Each row is a point on a tangle of strands that fork, close into loops and nearly touch. The rows are in no order.
(in the rows, 128 means zero)
Points whose rows are less than 111 apart are linked; no others are. Some points are linked to none.
detet: [189 139 116  97  85  97 131  93 158  96 155 137  84 206  85 111 137 130
 156  84 121 179 129 139]
Gud: [118 147 129 117 135 115 146 114  77 162 175 149 174 119 112  84  82 166
  61 113 151  76  83 148]
dag: [177 129  96 154 122 176  96 109 143 133  98 119 145 148 153 155 177 172
  87 159 151 179 108 100]
garun: [123 120 155 160 112 107  99  98 127 111 148 131  92 129 114 133 133 106
 154 182 137 112 114 160]
vikip: [111  98 132 174 116 181 161 130  99 136  94 118 155 130 189 178 141 136
 135 123 105 149 144 106]
tafa: [106 156 106 169 146 102  71 171 123 135 102  92 116  98 139 157 157 118
 130 112 143 133 144  97]
Feber: [ 76 125  90 130 122 101 160 144 124 138 161 134  64 112 146 135 108 149
  80 126 117 103  91 126]
lifun: [109  74 120  96 141 110  77 132 111 118 168 176 159 122 125 106 133 140
  96 157 137  88 102 142]
pafep: [ 81 155 138 148 145 159 125 155 111 164 152 144 123 117 165 146 130 165
  76 101 132  82  88  90]
dagi: [153 106 113 164 106  95 127 149  95 103 131 111 199 102 146 162 154 214
 124 124 125 119 182  91]
laru: [ 92 143 165 109 105 146 157 112 111  93  84 109  90 116 129 109 146 102
 153 114 106 119 105 147]
Mazu: [105 130 161 115 142 104 125 129  97 112 166 100  63 143 112 111  96 159
 166 114 124 101  89 134]
Ped: [128 161 105 158 180 144 131 125 132  97  85  93 166 156 162 144 138 118
  99 145  90 188 163 117]
gif: [163 136 127  91  76  79 136 100 178  88 146 119  99 177 109  88 151 130
 176 105 143 137 109 127]
Nimu: [170 131 105 159  90  90 152 113 119  76 126 126  73 125 107 125 113 114
 189 119 158 130 115 136]
vok: [142  96 109 138 128 172 129 131 164 144  96  99 155 134 131 192 141 120
  83 137 118 164 171 132]
gizak: [ 67 140 117 106 156 142 151 129 125 125  86 135 140  63 122  99 105  84
 144 126  92 172 162  98]
gakil: [122 136 117 117 104 102 101 112  64 137 170 157 102  75 104  98 104 110
  86 117 147  79  89 146]
Sen: [138  87  79 104 134 125 107 138  76 141 132 129 203 115 135 152 133 187
 114 154 184 114 153  75]
gaf: [167 114 104 190 158 116 121 134 126 136  82 103 121 129 139 131 145 145
 124 154 128 169 151 144]
tofi: [ 86 109 104 140 128 112 116 147  87 168 123 149 135 124 102 103 142 211
  37 137 124 100 162 136]
moke: [133 140 130 150 157 177  85 141 130 114 119  82 112 128 143 162 113 134
 144 133 141 136  83  96]
dul: [ 95 126 107 112 139 150 103 144  56 129 130 122  87 109 142 120 166 125
  95 138 120  93 181  97]
bizof: [ 77 136 130 107 120 129 107 156 133  61  81 123  97 160 137 129 130 101
 141 138 108 125 156 126]
lere: [122 104 165 117 112  79 143 105 110 169 176 148 109 109 120  87 163  99
 165  94 130 105 114 148]
nibeg: [ 83 159  96 129 107 141 123 139 146 121  89 120  72  86 102 169 130 107
 136 157 113 142 125  82]
fulev: [134  95 142 154 137 131 103 149 103 143 103 125 164 101 133 111 134 191
 135 130  99 107 154 159]
kisut: [151 142 133 114 118 138 107 148 106 164 131 161 219 123 125 131  66 196
 130 156 148  82 111  96]
rolip: [133 130 114 138 144 190 171 126 143 147 108 111 134 156 166 157 102 117
 118 116  85 209 119 134]
Rutu: [ 99  65 156  86 137 132 131 143 122 148 152 122 133 146 139 143  97 135
 111 102 155  93 129 155]
Kudi: [149 122 127 152 146 137 167 138 134 119 132 102 186 110 182 159 126 120
 104  96 144  90 146 119]
Puvo: [144 107 136 139 128 132  61 139 108 121  88 131 129 164 151  96 138 114
 134 157 156 128 158 150]
rezu: [124 159 164 151 143  84 130 121 150 136 152  95 141 112 140 111 137 120
 152  99 117 108  94 164]
zaf: [102 148 134 115 100  98  89 164 100 126 118 174  81 133 127 106 103 129
 128 108 189  73 124 121]
Zabi: [ 81 105 104  89 120 112  99 144 119 108 126 143  81 140 122 115 138 158
  55 155 137  80 143 128]
nore: [134 170 136 159 155 142  90 112 114  77 111  87 121 120 117 139 131  74
 128 146 101 136 134 136]
pup: [105 109 100 102 123 164 142 132 156 117  95 135 112 139 163 133 170  89
 123 168 114 142 146  92]
Tugut: [178 117 144 126 107 138  87 115  97  74 115 166 107 146  81  94 138  95
 153 108 169 139 107 140]
Tavit: [155 108 120 112 134 122 138 128 159  81 114 112 108 120 104 122 148  94
 110  85 138 152  91 142]
Tenop: [ 68 193 100 139 109  95 146 147 126  81 143 159  72 126 115 155  77 114
 163 141 111 111 137  97]
guz: [101 173 139  77 130 112 167  97 181  82 129 142 132 122  64 111 116  71
 165 107 120 175 125  91]
ser: [108 139 131 153 114 152  96 136  95 164 127 117 130  86 159 146 124 155
 102 116 130  94 101 129]
Nipo: [186 107 115 112 141 122 134  99 118  88 129 152  81 169 120 125 146  86
  75 124 129 184 129 164]
tek: [133 106 121 149 164 152  68 156 110 139 138 101 158 134 120 158 202 157
 129 121 144 161 168  93]
tuvo: [ 73 104 117 117 121 189 128 158  85 153 145 141 129 118 148 174 151 178
  88 102  86 119 143  83]
kege: [101 135 128 120 146 148 151 131  63 134 108 118  74 115 127  92 145 162
  82 143 120  73 163 123]
koped: [148 122 142 132 162 164 157 125 162 128 115 145 142 172 166 134 165  78
  91 125 145 156 125 123]
Fuvo: [132 178 122 117 110 101 140 129 159  56 149 130 119 113  69 136 134  86
 161  62 105 117 125 136]
Fet: [130 120 143 136 167 150 150 119 158 124 144 109 145 120 113 139 136  93
 132 127  71 165 129 147]
Zekan: [ 56 132 104 105 125 150  86 134  92  74 104  99 110 121 137 155 145 112
 113 141  85 138 142 104]
zuri: [ 73 190 118 135 154  90 137 139 157 103 143 151 114 103 102 145  79  73
 168 138 123 146 136  80]
Zami: [138 136 130 134 116 139 127 149 180 141 112 123 108 147 177 106 143 126
 153 137 143 132  87 121]
zeki: [157 131 122 150 139 105 127 121 142 130 140 106 163  93 155 107 122 131
 132 124 147 104  85 150]
Sagu: [158  87 149 125 136  96 186 111 142 156 160 117 172 106 135 104 136 154
 150 115 119  95 148 166]
Bab: [153 215 134 112 135 126 175 104 173  79 121 144 112 150  70 104 130  82
 168 112 128 167 132  95]
nen: [122 154  99 129 117 145  63 138 138 143 128  97 147  84 133 138 188 141
  89 148 108 106 157 115]
sep: [177  95 129 102 123  96 139  85 153 161 137 138 157 173 109 108 119 139
  94 128 144 190 102 194]
risi: [111  95  89 134 106 110  59 119  89 149 115 125 155 122 137 152 139 123
 105 180 181 126 156 126]
Bev: [128 141  93 124 117 134  80 138  71 177  97 113 155  67 129 117 113 160
 104 130 163  97 114 113]
fef: [153 124 112 131 120 103  93 153 178 111 102 129 100 138  95 148 118  92
 120 128 187 134 139 127]
guk: [137 178 111 135  76 104 169 104 156 115 147 149  93 165 144 124 130  59
 181 135 115 155 139 128]
lakul: [151  78 115  97  88 132 140 131 156 150 111 122  94 121 138  89 139 135
 152 155 121 135 130 162]
sato: [154 186 107 147 171 103 134 124 162  79 126 147 102 163 107 128 116  75
 126 152  95 190 161 123]
vov: [122 117 140 144  83 156  89 144 101 153 156 153 165 109 110 198 126 219
  81 119 132 109 123  72]
Dula: [185 102 114 168 153 156 111 122 151 160 136 127 160 160 154 165 120 121
 101 158 177 149 141 119]
lep: [ 74 129 119 163 149 133 121 145 111 100 135 112 158 136 187 174 140 164
 117 140 104 104 125  99]
Zev: [107 109 111 108 135  97 107 145  91 159 117 144 157 143 146  99  73 178
 132 188 158  83 143 144]
fegi: [ 69 147 102 142 153 119 143 141 162 133 103 107 121  85 132 189 136 114
 113 149 126 133 122  84]
Tege: [148 118 147  99  90 128 123  87 159 103 122 119 130 163 142  99 148 101
 119 140 157 133  91 166]
buda: [104 123 161 154  95 155 119 146 125 145 169 158 144 124 134 182  98 209
  84 109  91  97 106 111]
buliv: [134 157 146 143 145 156  99 133 154 110 120 151 143 142 157  93 184  87
 119 133  81 147 113 133]
zosev: [ 89 193 124 122  95 143 154 133 157  91 113 197 127 158 113 116 113  84
 201 101 117 162 149 104]
leg: [155 156 132 124 131 147 138 135 137  69 161 159  99 179  76 137 123  82
 197  84 140 137 151 106]
sozav: [159 162 122 171 108 130  84 116 117  67  90 130  99 143 106 136 145  80
 113 122 129 155 141 144]
zoli: [115 119 116 159 150 126  81 162 113  84 106 146  87 122  96 141 185 111
 152 109 125 159 131  82]
befo: [ 84 135 131 129 173 161 138 124 113  87 109 112 125 121 138 129 153 165
 152 184  87 120 128  77]
nanin: [137 192 153 137 165 119 179  74 136 130 141 129 107 155 109 123 128  71
 141 118 107 214 102 120]
tukol: [125 134 151  96 117 103 119 135 142 136 179 146  75 162 126 111 119  92
 157 147 155  76 165 130]
Figi: [159 157 115 156 148 104 114 137 173 111 164 146  84 174 114 136 117  80
 152 134 104 188 125 133]
Vuguk: [ 68 158 128  84 157 113 175 113 137  98 149 131 100 113 115 102 116 121
 119 178  74 102 144 114]
keruk: [116  97 140 127 112 154 193 123 106 165 180 155 119 119 134 142 108 176
  83 128  96  82 143 135]
Ril: [187 162 120 118 120 149 110 129 176 136 113 142  94 169 159  93 141 125
 116 132 148 166  84 128]
Tupa: [140  69 117 128 135 149  59 121 140  96 128 134 165 147 130 137 168 136
  90 155 125 150 128 144]
duteb: [142 127 178 139 120 176 168 122 181 133  89 125 162 120 121 149 152 171
 125 141 119 111 125 120]
nezo: [114 103 116  98 130  84 156 127 110 158 108 110 157  92 101 121  71 181
 123 132 162  96 102 161]
kod: [ 76 146  93 152 125 136 164 147 112 167 157 147  72 120 144  98 131 160
  65 137  72 111 117 126]
zemol: [165 100 114 131 153 123  96 112 129  86  99 132 140 169 135 116 147 118
  66 138 140 168 130 168]
rubiv: [172  75 101 127 147 146 143 123 159 111 119 116 155 107 130 135 154 137
  90 114 139 146  97 129]
Guga: [130  76  75 109 146 112 111 152 124 133 104 113 145 113 152 140 144 159
 111 139 197 114 139  85]
letuk: [134 127 158 112 114 120 114 148 125 155 141 125  97 164 164  92 113  90
 170 122 159 101 157 149]
Losik: [202 125 109 133 165 134  87 129 109 133  96 130 155 122 110  82 115 146
 107 105 139 182  77 154]
napo: [154 121 113 117  79 102 147 145 168 139 106 141  73 114 108  97 144 111
 166 119 120 138 142 151]
sefu: [159 107 140 149 127 122 119 138 107 148  96 176 252 131 111 122 113 156
 131 135 129 139 121 134]
lufo: [100 138 145 113 154 122 105 135 143 110 167 125 110 125 134 143 130 100
 110 135 135  83 109 123]
lun: [126 158 112 130  99 118 151 129 169 125 122 115  65  88 102 159 121  92
 151 131 141 128  98 109]
nireb: [187 112 139 158  90 147 100 140 140 148 112 121 195 123 135 157  78 182
 124 140 121 126 169 135]
Volip: [145  51 165 150 131 156 162 132 104 140 135 147 167 125 143 147 128 139
 134 107 128 118 157 145]
Bided: [ 78 144 158 128 132 158 182 140 154 142  87 125 139 104 156 148 148 162
 127 120 119 100 100 107]
Bib: [157 117 121 156 119 159 182  97 136 144 106 120 119 162 179 149 126 125
 101 137 114 187 115 166]
mafu: [129 141 106 156 130 187  97 125 120 127  90  76 125 130 144 179 156 142
 123 144 136 176 110  87]
vire: [109 149 113 174 162 109 117 152 167 120  93 106 126 102 120 159 151 107
 122 122 118 160 116 113]
vipom: [ 99 124  87 135 135 133 165 134 125 133 141 111  89  69 149 151 128 162
 112 139  93 105  90 105]
Sotev: [115 160 134 116 129  92 127 138 115 163 152 108  96 124 132  94  89 137
 106 139 144  66 153 163]
Kup: [ 91 133 102 112 129 166  98 131  94 119 114  90 131 102 140 150 186 134
 106 147  94 126 161  97]
Nefaz: [ 97 178 151 139 157 143 131 117 143 108  77 165 118 137 101 100 121  84
 158 149 109 211 134  97]
pav: [134  97 134 129 144 111  95 151 106 168  95 163 203 123 119  80 118 162
 154 156 123 128 134 165]
Vara: [113 117 112 178 125 134 135 124 110 152 126 118 147 100 145 184 181 170
 126 173 128 124 166  95]
Ran: [151  70 114  69 111 111 118 129 143 125 104 141 111 103  84  82 132 143
 143 156 150 117 122 152]
Piger: [165 124 147 134 119 103 149 112 135 160 162 127  95 128 122  86 167 102
 184  75 129 158  85 128]
zon: [104 118 143 110 131 124 157 104  85 107 177 127  74  91  94 125 137  88
 134 129  88  99 126 141]
Dinog: [112 107  96 157 111  87 132 137 116 158 114 155 191  84 159 133 115 185
 117 153 145  99 104 133]
pepes: [162 126 116 108 110  65 128 117 186 120 133 124 123 124 102  90 136 136
 157 133 172 134  69 140]
gusok: [151 167 106 157 180 110 111 141 138  63  94 114 107 174 143 114 141 113
 112 138  98 184 141 128]
nas: [ 86 176 162  92  97 123 163  94 106  80 133 121  81 125  94 113 128 103
 183 112 101 115 112 115]
vefu: [136  95 154 108 145 118 153 119 111 137 122  70 115 109 104 122  94 171
 151 117 146 102 126 164]
lageb: [125  90 126 132 131 140 137 154 129 126  95 132  89 147 140 127 140  75
 134  94 115 174 147 148]
pimo: [139 119 163 107 104 141 121 108 117 153 154 156 192 138 136 108  92 190
 146 169 146  84  92 142]
dus: [167 114 181 135 103 157 144  96 164 136 131 128 181 145 137 127 128 171
 142 155 140 108 113 151]
temok: [122 118 161 154 115 137 125 152 139 159 155 127 160 126 148 169  72 201
 135 110 129  99  99 131]
poted: [ 98 113 132 158 111 120 107 153  89 155 121 147 164  95 134 137 150 221
  90 117  96  99 164 132]
binur: [142  82 119 130 123 142 102 118  78 154 131 124 156 111 141 124  84 141
 144 146 152 123 104 152]
Metam: [ 79 142 138  93 154 141 191  92 142 117 161 118 146 104 137 115 113 117
 154 164  67 128 130 119]
Gegid: [107 121 136  92 125 156 123 132 137 176 173 118  77 109  98 143 102 128
  87 142 110  92 144 144]
tafu: [143 101 136 137 161  96 114 144 188 136 180 118 112 166 124 134 127 108
 160 131 121 160 117 144]
Misug: [ 91  89 108 122 132 114  82 135  98 116 161 155 179 126 157 139 155 170
  62 142 134  85 140 123]
neli: [163 181 109 145  72 100 153  89 153 121 174 150 105 188 107 140 143  80
 188  72 137 150 145 117]
piv: [ 74 161 110  80 130 112 151 132 137  78 163 145  80 134 127 117  92 105
 159 159  88 114 135  94]
ler: [140 151 162 130 119 122 150  74 125 138 154  84  98 168 106 140 128  68
 168  96 117 182 109 123]
guna: [145 103  96 155 135 142 141 135 132 139 123 118  90  82 143 123 151 136
 158 151  94 141 104 118]
simi: [ 89  93 121 130 144  82  84 134  83 117 111 131 118  79  78 130 130 169
  84 128 141 101 117 144]
nusen: [ 74 154 162 127 159  92 160 125 156 147 177  84 137 128 132 152 106 131
 158 108  86 117 115 141]
vilo: [134 142 103 157 142 153 106 145 133  89 120 173  88 136  96 151 160  66
 151 123 118 180 135  68]
rovo: [124 145 117 107 137 159 130 117 167 114 124 143 123 155 136 148 136  34
  90 125 111 187 126 122]
pame: [ 70 106  92 125 117 168 142 143  88 147 143 139  88 129 141 131 141 182
  54 137  81 111 137 115]
boba: [192 114 115 172 122 147 112 131 132 131 115 146 192 162 159 147 172 191
  95 136 136 180 154 101]
zel: [121 139 103 121 115 128 159 121 129 128 170 114  85 139 171 135 102  50
 179 147 110 142 136 117]
sizot: [179 149 116 107 112 110 155 102 141  98 131 178  60 178 104 139 137 106
 106 102 119 194 123 151]
novo: [156 119 124 158 141 128 141 127 123 116 150 115 187  74 144 155 121 169
 103 111 134  83 120 111]
noru: [ 95 151 161 152 132 128 153 139 148 145 161 101 156 130 168 173  85 149
 134 117  95 101 125 151]
pep: [143  96  86 133 115 100 134 130  59 124 148 127 185  99 119 158 118 228
  90 149 145 101 180  85]
zir: [ 98 131 133 109 160 161 128 146 147 172 165 117 121 103 120 169 109 103
  97 146  93  94 179 126]
vibot: [ 88 114 151 136 113 146 140 108 106 108  81 109 119  84 133 131 168 124
 113 130  93 113 118 157]
ladig: [124  92 144  71 132  88 141 121 108 156 156 112 120 136 114 114  93 100
 135  98 195  94 132 141]
bolu: [127 131 161  83 138 137 173  85 185 121 133  90 136 198 127 133 148 101
 122 110 122 178 105 139]
zimi: [137 144 132 150  88  99 100 150 166 108 109 142  87 171  92 148 103  92
 156 112 153 145 154 164]
bafi: [132 129 133 157 107 107 136 126 151 153 102  76 120 118 146 128 103 125
 147 132 114 137 143 192]
vitup: [153 137 155 108 108 130 113  85 129 168 182  62  97 151 112 125 114  94
 175  99 120 139 117 126]
Kika: [182  91 138 135 128 136 154 109 129 186 132 139 199 114 106 133  92 143
 142 107 163 156  84 144]
zotat: [149  97 100 122 138 112  96 152 149 150  86 130 131 126 125 133 129 106
 110 135 215 136 138 107]
tem: [187 114 128 161 158 133  97 129  99 143  87 152 222 133 108 116 115 168
 109 112 133 177 102 151]
soz: [103 147 128 120 143 131 137 166 125 130 130 157  69 102 118 122 138  90
 155 116 114 109 146  88]
gibu: [187 120 160 158 139 120 180 118 167 132 164 113 191 136 146 127 129 140
 132  97  90 138 136 161]
selib: [131 112 113 121  69  78 106 111 113 130 125 144 110  95  87 122  99  98
 146 114 161 126 104 170]
reru: [ 84 153 161  92 130 141 158  86 104 120 176 110 104 107 113 113 136  93
 163 121  62 128  98 123]
mede: [191 140  71 155 104 106 124 149 143  59 122 148  86 147 111 123 113 126
 170  99 146 143 137 130]
tik: [160 116 135 165 126 129 104 143 108 105  94 107 209 136 145 143 174 188
 117 116 134 140 185 116]
meb: [ 84 148 156 102 132 141 144 148 123 143 131 130  89 126 115 121 107  71
 186  95  94 149 147 119]
Sobe: [ 78 154 124 140 163 163 132 124  80  99 151 114 145 137 151 157 164 194
 101 162  93 101 149  64]
Das: [132 119 122  80 143 106 131 130  70 169 130 163 184 122 123  72 101 103
 154 150 155  85 111 143]
milat: [111 153 131 123 171 181 167 112 134 138  87 116 144  88 122 113 134  98
 142 164  98 155 162  89]
Tud: [ 97 135 110  82 119 153 164 123 191 114 111 134 101 148 146 129 129  87
 151 165 120 159 113  92]
Vak: [ 83 138 157 145 106 104 130 140 161 167 125 123 100 123 147 128 129 123
 159 148  90 122 135 175]
ridud: [138  91 118 164  97 158 152 110 113 131  90 112 152 119 183 151 126 138
 119 122 135 140 113 156]
Val: [111 107 154  98 164 173 175 135 160 115 111 117 141 172 156 135 140  87
 129  98 126 164 107 115]
peba: [108 120 152 122 162 131 143 171 113 135 136 117 153 133 138 129  96 195
  75  87 135  61 153 125]
Gabab: [111 204 124 134 120 122 153 110 150  88 101 208 116 173 107 111 105  90
 157 107 110 218 138 116]
vipir: [ 85 117 161  98  97 132 182 109 160 168 148 116 109 154 169 136 137 142
 160 139 130 109 103 131]
vuk: [174 137 106 138 144 111 161 134 138 126 147  92  88 163 168 114 102  80
 168 114 131 162 142 139]
tadil: [187  94 125 146 107 162 127 123 158 160  88 115 173 126 118 154 109 162
  90 133 125 158 161 166]
bika: [130 118 123 111 120 135 140 120 144 152 138 132 139 103 149 119 134 154
  96 173 145  63 140 131]
Fudil: [141 112  74 154  88 106 126 126 107  90 117 135  67  89 141 125 136 120
 159 144 132 127 105 118]
sudo: [107  79 115 127 147 105 110 131  79 129 111 123 168  94  90 147  88 201
 103 137 145 107 117 141]
befig: [117 146 158 116 184 139 153 163 140 130 111  85 132 113 141 129 114 144
 124 107 136  74 155 121]
Pemi: [137 111 124 132 128 128 144 125  82 128 184 156 184  96 136 131  94 183
  65 100 129  72 102 117]
Tumo: [157  55 131 122 120 127 142  96 152 144 109 141 154 151 104 126 125 150
 124 170 161 166 112 170]
Vivon: [118 119 122 116 150 183 139 126 149 142 129 104 158 101 128 180 136  87
  92 144 109 117 180 108]
supi: [110  90 101 121 110  77  98 125  85 114 101 151 119  82  85 130 117 115
 116 135 168 113 115 146]
zut: [139 100  99 150 131 100  93 108  99 145  88 163 200 135 129 122 137 111
 116 184 175 150 123 141]
peg: [134 155 109 123 135 130  89 146  94 195 103 148 212  97 121 125 102 160
 117 154 169  89 122 106]
Ketu: [131 151 149 122 173 153 161 131 130 121 110 125 103 125 128 111 150  70
 161 148 133 125 150  89]
Boso: [155 132 152 132 113 170 126 103 124 171 158  89 105 110 127 133 117 103
 157 119 127 135  97 151]
rif: [ 90 106 108  99 135 121  85 145 105  99 127 114 133 143 170 128 126 150
  77 143 154  75 138 125]
rimul: [111 153 121 151 125  90  91 165 115 125 112 126  93  96 125 141 110 105
 123  95 169  90 127 119]
leput: [128 129 119 121 137 138 114 154  65 119 148 161  56 105 128  95 151 115
 130 120 137  79 139  89]
loro: [ 50 167 147  88 113 142 123 122 132 124 138 147 119 110 118 118  71  76
 166 115  93 169 124 110]
gusat: [155  71 104 119 126 158  87 129 131 134 120 131 179  98 119 139 156 153
  93 126 140 133 122 123]
Mivuv: [175 137 113  94 103  58 117 119 115 134 143 144 155 154  88  73 101  96
 186  90 177 139 117 138]
kegi: [105 151 147  97 115  94 135 111 114 181 179 132 123 146 111  75  96 155
  70 129 149  71 119 170]
lamif: [ 96 170 150 144 170 130 123 113 138  71 120  98 124 135 116 143 103  88
 157 150 106 159 100 118]
Gil: [108 160 134 124 111 114 129 129  70 110 168 168  62 117 117  91 131 105
  95 103 129  65 123 128]
Puf: [201 145 131 146 156 112 169 104 162 147 137 115 148 130 142  96 153 125
 100 106 114 156 120 176]
zal: [114 105 115 130 138 133 148 144  95 190 159 155 123 111 114 101 111 167
  48 124 126  83 158 145]
Ruzod: [ 63 102 128 121 143 188 156 136  97 143 114 140 138 120 163 173 151 127
 125 129 102 135 139  77]
Kesi: [108 133 119  97 125  86  91 158 101 152 121 160 117 129 122  82  92 143
 115 154 171  75 136 141]
komo: [144 160 165 137 159 153 161 120 160 147  99  94 127 152 133 122 131  90
 141 152 135 133 162 141]
Rire: [118 119 134 160 140 157  75 142  83 133 109 104 122 155 176 132 145 131
 145 162 143 119 171 117]
dal: [ 34 173 146 123 126 146 131 125 132 163 133 147 127 114 156 141  89 105
 138 156  78 131 126 119]
tipu: [140  85 152 105 136 127 116 149 126 156 135 116 159 156 161  95 103 118
 149  96 150 119 144 171]
fem: [ 52 158 128 160 132 108 120 148 127 155 118 125 109  99 147 149 124 138
 117 147  70 112 145 148]
komul: [111 141 150 104  98 153  79 138 117 159 128 118  75  99  99 124 105 129
 113 127 113  96 127 160]
lepe: [172 124 146  83 132  87 129 100 118 150 148  89 144 129  90  81 114 102
 159  92 184 111 121 138]
vol: [ 93 145 136 108  96 132 167 118 182 133 124 115 105 145 171 129 135 106
 166 134 119 147  74 121]
gedos: [153  83 146 121 155 145 170 129  97 130 107 109 144  98 128 117 114 187
 138 118 163  91 122 117]
Tiba: [109 142 136 157 119 159  83 166 129 148 142 125 189 130 151 182 187 179
 124 114 109 146 165  84]
kagaf: [121  87 144 143 138 157 184 120 106 141 161 134 134 106 153 150 136 139
 135 140  88  99 146 133]
kag: [138 135 133 128  86  77 114 123 122 135 168 150  93 112  74 134 109  95
 164  91 163 101 139 148]
zagid: [ 85 175 147 129 157 166 166 142 116 140 139 135 146 110 171 132 136 147
 106 123 103  77 116  86]
Toki: [137  95 177  97 113 129 145  85 158 129 146  94 169 188 146 116 144 125
 129 100 141 138 106 170]
finud: [185 145 122 156 142 150 106 115 139 148  96 150 104 169 160 120 147 151
  89 157 152 184  93 137]
lomel: [146 126 159 164 159 175 124 125 119 133 110  87 133 156 141 147 112 123
 150 165 116 133 167 142]
Zipev: [155 134 124 131 140 103 124 132 140  80 126 106 100  83  77 133 137  79
 125  93 131 116 130 137]
Mal: [145 154 118 138  60 108 127 119 129 129 166 148 106 151  91 138 124  98
 197  52 138 121 156 147]
lir: [135 161 105 105 101 157 172 123 135  76 152 164  93 140  92 150 132  79
 184  87 155 100 147  91]
tof: [172  99 119 151 162 123 109 136 180 148 154 131 128 165 138 150 117 117
 112 140 155 171 108 145]
nolo: [109 173 131 126 147 158  98 149 144 150 143 114 145  93 124 134 157 173
  74 144  78  72 155 111]
vada: [128 131 125 141 166 141 144 159 133 112  84  83 150 131 179 125 138 131
 129 114 128 109 157 114]
bara: [178 112 150 133 108 154 137  98 130 191 130  99 139 122 117 121 108 137
 150 100 154 166  76 159]
nin: [163  95 112 106 119 102 129 107 157 144 105 141 148 114  83  97 124 146
 142 157 158 157  65 152]
kop: [102  85 155 118  98 139 157 108 103 147  95 139 134  86 125 117 145 167
 112 123 129  95 104 170]
Luv: [161 116 122 126 142 123 155 136 131 136 131  84 136 154 185 103 110  96
 139  80 140 142 135 163]
Pes: [144 121 169 126 135 141 103 130 123  87 146 140  85 176  91 130 130  76
 173 105 149 139 126 128]
pezul: [117 171 138  83  79  92 135 120 165  88 171 129  84 160 117 115 134 124
 177 101 140  89 100 104]
rera: [ 87 166 125 113  99 112 151 111  98  95 185 171  69 113  98 130 127  74
 128 112  95  83 146 130]
suge: [133 101 102 172 105 107 112 120 124 146  87 143 203 122 161 142 152 167
 115 163 174 140 123 123]
taf: [133 114 158 126 120 133 113 168  96 125 125 127 178 135 132 152  89 210
  87 109 131  75 195 107]
Vaval: [197 151 154 116 125  89 112  94 123 130 136  85 114 163  88  81 122 121
 140  73 132 174 110 170]
Rorib: [206 152 141 137 145 107 133 103 126 132 122 123 112 128 117  74 141 132
 121  91 123 179  83 171]
fidos: [111 109 135  94 117 121  92 149 128  86 117 133  71 144 119 106 129 143
 136 153 125  89 141 135]
nuka: [134 122 128 127 136 149  78 165 152 159 126 147 103 127 155 108 146 154
 147 155 147 106 108 103]
povud: [113 146 167  66 141 136 154 109 192 106 130 112 108 151  76 123 149  81
 151 111 126 155 112 108]
metiv: [129 176 109 142  99 120 132 121 155  57 102 155 113 137  88 146 137  68
 131  96 101 161 142 143]
suneg: [173 102  88 138 125  78 123 148 145  79  87 128  91 154 120  98 113 137
 139 121 150 166 132 153]
lumu: [119 128 123 104 110 119 150 127 185 144 118  91  87  99 113 146 123 140
 133 148 143 104 105 133]
mufud: [173 125 126  95  86  85 106  82 151 136 144 155 146 172 115  80 133  94
 111 123 154 174  93 181]
zazur: [110 122 147 152 139 160 103 163 120 103 142 128 185 122 168 162 147 181
 114  95  82 105 128  95]
pim: [195 127 109 104  90 104  96 110 111 103 140 171 134 164  73  85 101  92
 170 125 178 133 136 150]
pab: [127 150 136 135 167 169 112 145 131 131 127 117 111 125 154 112 159 159
 156 180 103  97 140  84]
Risu: [ 99 132 104 161 137 154 164 117 110 102  79  97 178 135 177 168 158 131
 119 142  95 169 168 104]
tufim: [107 188 141 146 157 145 156  93 145 113 107 123 131 124 122 117 102  84
 151 133 103 215  87 110]
Pobev: [165 119 118 150 119 110  83 119 121 153  98 154 134 149 120  91 115 110
 140 172 171 154 124 158]
Gozo: [185 132 129 177 149 157 131 148 157 121 126 137 193 142 154 153 153 155
  95 104  78 168 154 113]
Nane: [113 112 167 125 145  85 167 111 111 175 188 140 127 108 124  99 144 143
 126 119 115  75 137 165]
feru: [169  93 165 134  82 126 146 149 125 128 133 131 176 118 134 154  71 181
 122 122 105  95 184 133]
Ratep: [125 137 123  54 104  71 112 119  86 155 153 165 153 136  90  73  98  89
 163 122 163  93 102 138]
tedu: [139  97 124 157 162 118  57 152 126 126  96 131 130 124  91 136 187 138
 118 122 161 169 126 106]

How many points has the smallest loop of links through each point below? Write - if it is on no loop.
peg | 10
vada | -
lep | -
gusat | -

A fork is a point with three links, a tip a point with one. Leave the first point through the second and follow the links. Name the first fork or tip that comes.
tem / sefu | Volip
Luv / vuk | gedos
zemol / Tupa | tufim
vok / tadil | novo
lamif / nore | gif
nuka / pab | vilo
lumu / lun | Kesi
tuvo / pame | suneg
Volip / kagaf | Rorib

A piece is two or more points that can be reached from each other along the links. Count, over all rows, the pieces, the separate loops (a circle has one, a figure eight two, a Y none), the forks (points with three links) and the tips (points with one).
pieces | 8
loops | 1
forks | 22
tips | 36

Name the points in between on the shortest way along the links from the first point to the second, in order.
Tiba / Ril | zazur, lep, Sobe, befo, pab, nuka, Zami
rovo / Tupa | koped, Val, bolu, Toki, Tege, mufud, sep, Tumo, nin, pepes, gif, detet, sizot, Nipo, zemol
rera / lifun | Gil, leput, dul, Kup, Zekan, bizof, fidos, Zabi, rif, Misug
zel / Pes | vuk, Luv, tipu, Rutu, ladig, lepe, Mivuv, pim, Tugut
